Points, in no order, along strands that fork and pass close to each other.
In the rows, 128 means zero.
Points whose rows are less than 118 apart are linked; no others are.
q973: [ 89 123 186 104 112 122 171  95 103 163 103 107 152 141 105 143  66  95
 119  88  90 152 138  86  77 108 108 133]
q981: [122 122 145 134 151 123 122 182 119 119 102 147 109  98 139 108  98 140
 108  85 112 134 131 147 125 116 136 115]
q21: [117 123 185 121  92 130 119  57 144 159 136 138 102 150 146 161 176 127
 142 139 105 131 157 146 111 183 125 163]
q978: [134 129 100 139 101 129 155  89 118 145 151  96 172 102 102 130 124 112
 121 107 148 122 102  94 150 125 106 119]
q661: [113 151 117  99 146 119 124 145 150 120 104 107  96  85 166  87 136 142
 129 132 101  77 137 159 150 194 133 118]
q884: [108 146 121 108 139 145 101 160 116 120  89 115 120 130 146  92 142 105
 152 223  83  80 104 164 141 132 125 109]
q651: [ 74 189  47 121 149 178 113 164 162 120 166 101 163 165 104  83 117 112
 151 179 110  97 117  94 120  91 136 100]
q745: [127 140 164 166 153 121 142 132 135 108 136 196 160 177 108 102  83 156
 164 103 140 161 115 109 133  95 135 136]
q938: [138  85  81 147  98 146  90 190 108 140 152 121 172 108 100 157 138 128
 104  82 107 144  82 123 111  63 132 145]
q530: [ 81 201 143 129 170 132 152 131 149 127 122 151 117 172 122  87 102 128
 166 162 123 107 132 119 119 139 127 112]
q199: [187  97 185 138 129 118 101 134  91 134 114 176  66  65 130 155 153 149
  81  97 171 133 119 160 171 111 118 109]
q763: [113 169 107 115  96 142  96 106 154 163 161 125  92  72 137 135 194 145
 119 110 110  81 125 158 147 190 130 124]
q82: [136  71 126  73 111 124  70 161 128  89  88 121 125 110 178 108 139 143
 140 166  43 106 136 178 119 178 143 163]
q373: [ 83 144  92 137 134 168  90 197 123 143 133 106 114 166 114 155 147  76
 111 186 106 137 128 142  56  67 142 109]
q612: [187  86  58 153 109 115 105 135 137  98 162 113 156 110 132 153 185 152
 116 120 163 144 111 144 163 119 143 156]
q283: [195  83 137 128 124 128 100 164  68 154 121 155  77  60 123 195 174 116
  58 127 191 135  96 152 163  93 110 108]
q546: [ 92 128  69 142 121 158 100 166 131 141 152  84 136 173 123 175 154  85
 111 179 117 150 138 134  60  83 146 127]
q909: [116 157  70 138 128 154 146 141 120 134 158 105 163 106  90 109 109 120
 115 115 159 111 101  84 153  97 115  95]
q56: [ 95  97 139 105  91 136 146 113 115 157 120  97 184 133 108 136  74 101
 128  70  71 152 127  93  72 106 114 153]
q260: [130 122 156 119 170  93 171 107 135  92  79 103  87 142 175 114 121 125
 125 156 149 131 173 142 139 168 137 118]
q100: [152  70 118 123 136 112 172  97  99  93  81  50 158 134 154 140 108  82
 116 180 140 138 133 111 145 108 115 120]
q340: [157 120 158 177 135 115 100 124 137 106 140 190  96 150 144 161 158 167
 131 106 166 179 158 160 123 115 149 148]
q88: [ 92 153  88 138 101 149 138  76 148 157 171  85 148 172 114 168 163  88
 128 175 143 140 148 111  88 134 127 130]
q573: [125 171  80 140 152 149 146 166 100 131 163 132 122  89  80 114  95 132
 101 104 198 117 103  78 163  89 115  69]
q270: [113 105  77 117 103 139 107 127 134 115 131  88 191 157 139 129 122 107
 160 173  74 130 122 123 101 118 136 155]
q478: [154  99 166 132 123 120 130 106 115 130 119 122  64 110 154 183 171 121
  85 122 167 153 175 155 121 147 135 117]
q355: [ 91 160  70 132 144 161 102 172 159 103 160 136 181 186 115  78 101 135
 176 169  91 115 103 106 121  87 150 118]
q235: [106 147  69 106 131 134 129 168 178 110 146 128 171 130 126  71  95 164
 165  69  80 110 126 117 107 162 145 144]
q503: [101 179 170 131 158 126 140 127 137 131 103 159  99 150 140 100 125 134
 154 161 122 107 134 146 132 149 127 118]
q431: [113 112 195  62 167 101 171 121 145 128  67 116  96 129 164  94  78 137
 144 118  71  97 161 135 108 197 115 154]
q535: [150 122 162 175 143 107 131 125 130 101 137 193 139 169 124 132 115 155
 149 103 161 182 140 131 129 100 144 141]
q752: [162  90  49 146 113 121 119 138 130  98 147  85 176 118 131 134 158 132
 126 146 140 130 100 130 162 112 134 145]
q153: [135 133 107 137 100 135  95 117 139 150 159 129 100  96 133 166 196 142
 102 114 136 126 133 159 129 148 136 130]
q222: [144 111 149 123 171  85 173 111 160  85  97 137 152 166 162  84  80 158
 171 125 120 139 149 126 142 166 136 169]
q891: [111 122 212  85 172  90 175 122 137 130  67 127  64 127 158 113  82 136
 104  87 105 133 181 138  99 175 132 132]
q552: [106 111  95  87  85 151 101 145 113 135 121 104 204 112 118  99  77 118
 161 109  36  98  92 105  95 110 116 154]
q719: [124  96 129 114 118 131  99 190 114 126 100 139 151  95 128  99  94 132
 123  80  63 123 103 140 113 103 128 135]
q333: [ 96 138 176 149  82 147 114  85 126 187 161 163 147 167  93 176 142 109
 136 115 111 160 128 117  85 112 119 145]
q967: [131 104 122  93 140 125 101 161 123  79  70 115 130 140 180  89 128 121
 166 213  70  99 127 172 137 155 139 139]
q982: [122 132 132 146 136 130 145 135 137 115 137 163 196 161  99  77  73 148
 172  95 118 135  92  86 143  97 130 131]
q259: [142 107 128 137 178  87 172 129 148  68  89 114 128 155 175 105  95 137
 136 135 151 155 172 137 138 150 149 137]
q116: [179 115 106 147 118 101 104 115 172  95 156 146 120 104 150 111 163 190
 135  57 147 136 149 157 157 167 147 162]
q321: [160 106 135 144 131 133 112 166  69 150 124 143  89  95 113 187 152 104
  71 144 180 147 112 140 130  78 112  98]
q275: [116 193 137 145 148 144 150  99 115 137 135 152 135 172  86 102 125 100
 157 212 174 114  99 102 155  94 108  91]
q485: [103 121  75 100  73 156  94 119 127 140 154  88 203 130 110 127 118 107
 158 144  55 107 101 103  99 113 120 153]
q23: [139  74 152 122 116 114 174  65 108 120  95  76 154 150 142 156 123  86
 123 168 137 150 143 105 130 128 113 135]
q672: [103 175 108 147 121 153 104 130 152 141 172 165 140 137 104 115 146 151
 144 120 125 115 105 125 136 123 137 120]
q886: [175 154 169 150 167  98 140 146 101  98 109 188  72  85 128  98  92 173
 125  96 199 132 126 134 192 123 128  96]
q829: [119 134 177 123 133 117 131 122 138 137 113 155 119 125 139 113 112 148
 140  97 100 127 137 140 123 151 127 142]
q740: [194 110  53 168 145 121 109 158 121  93 159 141 122 113 130 165 175 150
 107 147 209 144 107 139 175 100 144 124]
q750: [139 105 118 140 120 127 121 132 125 128 131 105  87 106 149 176 170 120
  87 126 148 147 158 156 115 140 137 121]
q242: [113 130 150  64 146 111 145 131 153 135  90  93  95  81 166  81 101 145
 128 101  75  68 147 138 131 215 121 136]
q46: [142 131  95 152 132 148 110 164  99 150 156 141 120 120  99 176 154 109
  92 146 177 141 101 124 127  78 122 104]
q194: [172 141 170 143 162  95 140 124 134  99 114 173 100  93 141  80 104 181
 135  76 165 116 129 139 189 148 128 127]
q685: [133 124 190 104 168  79 190 100 130 108  79 109  67 129 160 122  91 132
 102  99 154 144 186 121 123 174 136 122]
q601: [111 152  79 150 123 146 123 114 142 142 158  95 121 167 126 177 182  84
 113 198 160 142 153 135  93 120 137 117]
q905: [ 77 151 133 124  81 155 114  84 135 178 161 116 158 167 100 161 141  97
 141 148  92 137 128 113  75 126 121 140]
q369: [123  50 170  79 100 122 135  78 141 130 101  79 108 129 168 157 139 110
 114 118  81 132 179 137  92 191 128 160]
q758: [206  92  88 157 106 102 103 107 147  92 162 141 145  98 133 131 185 180
 134  95 160 136 116 151 187 138 142 159]
q274: [145 103  73 153 120 159  86 195 102 146 168 139 163 132  85 175 149 118
  96 121 147 142  75 111 115  40 132 130]
q925: [108 108 162  86 105 129 113 100 147 140 104 106  96 129 170 136 154 124
 134 150  77 110 165 157 101 200 129 151]
q663: [146 144 146 146 129 134 138  92 113 135 119 142 135 167 115 132 158  90
 147 235 150 119 102 135 152  99 113 113]
q217: [101 106 211  99 114 110 173  79 113 159  92 117 124 149 124 144  86 105
 119  97  92 151 156 107  84 139 112 146]
q579: [157  84  79 149 144 120 145 151 104  88 106  81 168 132 140 136 119 102
 119 170 152 145 112 121 152  80 127 123]
q169: [ 96 135  84 116 130 141 101 167 143 105 122 116 173 162 139  94 102 125
 169 177  70 119 113 131 106 119 145 140]
q215: [159 151 135 146 166 114 136 163  89 107 123 162  69  84 120 127 108 148
 106 115 215 137 126 132 176 111 128  78]
q846: [108 169  88 153 131 166  95 161 131 149 175 149 131 141  92 139 160 124
 122 161 142 120 100 124 125  86 132 103]
q422: [112  99 131  99 103 137 113 158 111 140 102 123 180 108 116 102  64 120
 143  77  45 124 104 110  91  93 117 147]
q947: [122  71 184 106 114 111 164  68 123 132  92  87 134 153 152 150 116  95
 123 134 106 149 163 115 103 151 121 147]
q489: [166 138 155 142 169  84 152 108 162  89 115 161 121 134 152  76 103 184
 166 100 152 121 139 134 179 173 132 150]
q78: [112 142 186 139  83 146 106  74 126 189 156 163 100 150 114 193 186 113
 118 136 127 152 144 144  88 139 120 138]
q444: [150 119 227 122 101  98 166  47 116 168 136 148 101 112 102 148 107 141
 109  53 155 146 144  94 137 156 106 144]
q383: [128 143 135 136  86 126 164  63 129 168 168 120 174 109  88 121 118 128
 134  72 142 117 104  77 143 139  96 132]
q200: [ 87 217 133 140 164 144 164 116 127 134 146 150 124 158  89  88  99 124
 145 152 169 104 117  82 149 117 114  87]
q730: [100 149 101 120 157 130 163 156 154 110 125 126 175 143 119  73  63 143
 154  83 107 126 123  90 115 121 134 124]
q331: [176 118 184 135 125 119 120  98  95 139 118 161  38  95 139 192 170 131
  86 134 202 152 155 155 147 130 120 104]
q687: [106 175  97 128 127 133 123 138 181 127 166 155 145 128 120  86 125 172
 163  69 105 105 124 119 132 167 141 139]
q633: [149 173  83 146 155 140 133 180 100 117 159 155  84  68  98 117 109 158
 103  89 215 113 110 111 185 107 129  68]
q796: [113 151 110  92 121 136 103 126 143 142 119  99  84  68 162 108 178 134
 117 147  97  61 123 170 163 198 128 113]
q540: [ 99 160 103 141 149 169  94 207 109 154 129 126  81 158 104 162 167  68
  89 206 152 129 124 153  76  57 137  89]
q501: [151 106  77 147 102 119  97 153 166 110 170 125 126 108 133 136 166 168
 114  32 132 159 158 149 111 145 156 157]
q312: [142 122 160 129 129 135 124 115 107 129  90 137 128 133 136 114 156 105
 144 217 120  97  94 152 167 116 110 112]
q901: [125 138 196 131  99 106 178  43 110 173 144 131 141 125  91 143 103 127
 130  76 151 135 120  78 136 144  99 138]

Follow the links from the first point to the second, and from the first to the third. Name the last point that the two ways share.
q100, q540, q422 | q947
q169, q369, q312 | q422
q740, q485, q925 | q947
q663, q169, q217 | q422

A fork is a point with three links. Follow the links from the first point to the second and name the forks in between, in order.
q663, q485 | q422
q283, q745 | q46
q503, q752 | q422, q947
q905, q217 | q947
q501, q905 | q612, q947
q485, q758 | q422, q947, q612

Name the points in between on the shortest way along the links from the first point to the second, in order.
q909, q431 | q573, q633, q215, q886, q194, q489, q222, q259, q260, q685, q891
q331, q340 | q199, q283, q321, q46, q846, q672, q687, q235, q730, q982, q745, q535
q23, q422 | q947, q217, q973, q56
q796, q685 | q661, q242, q431, q891
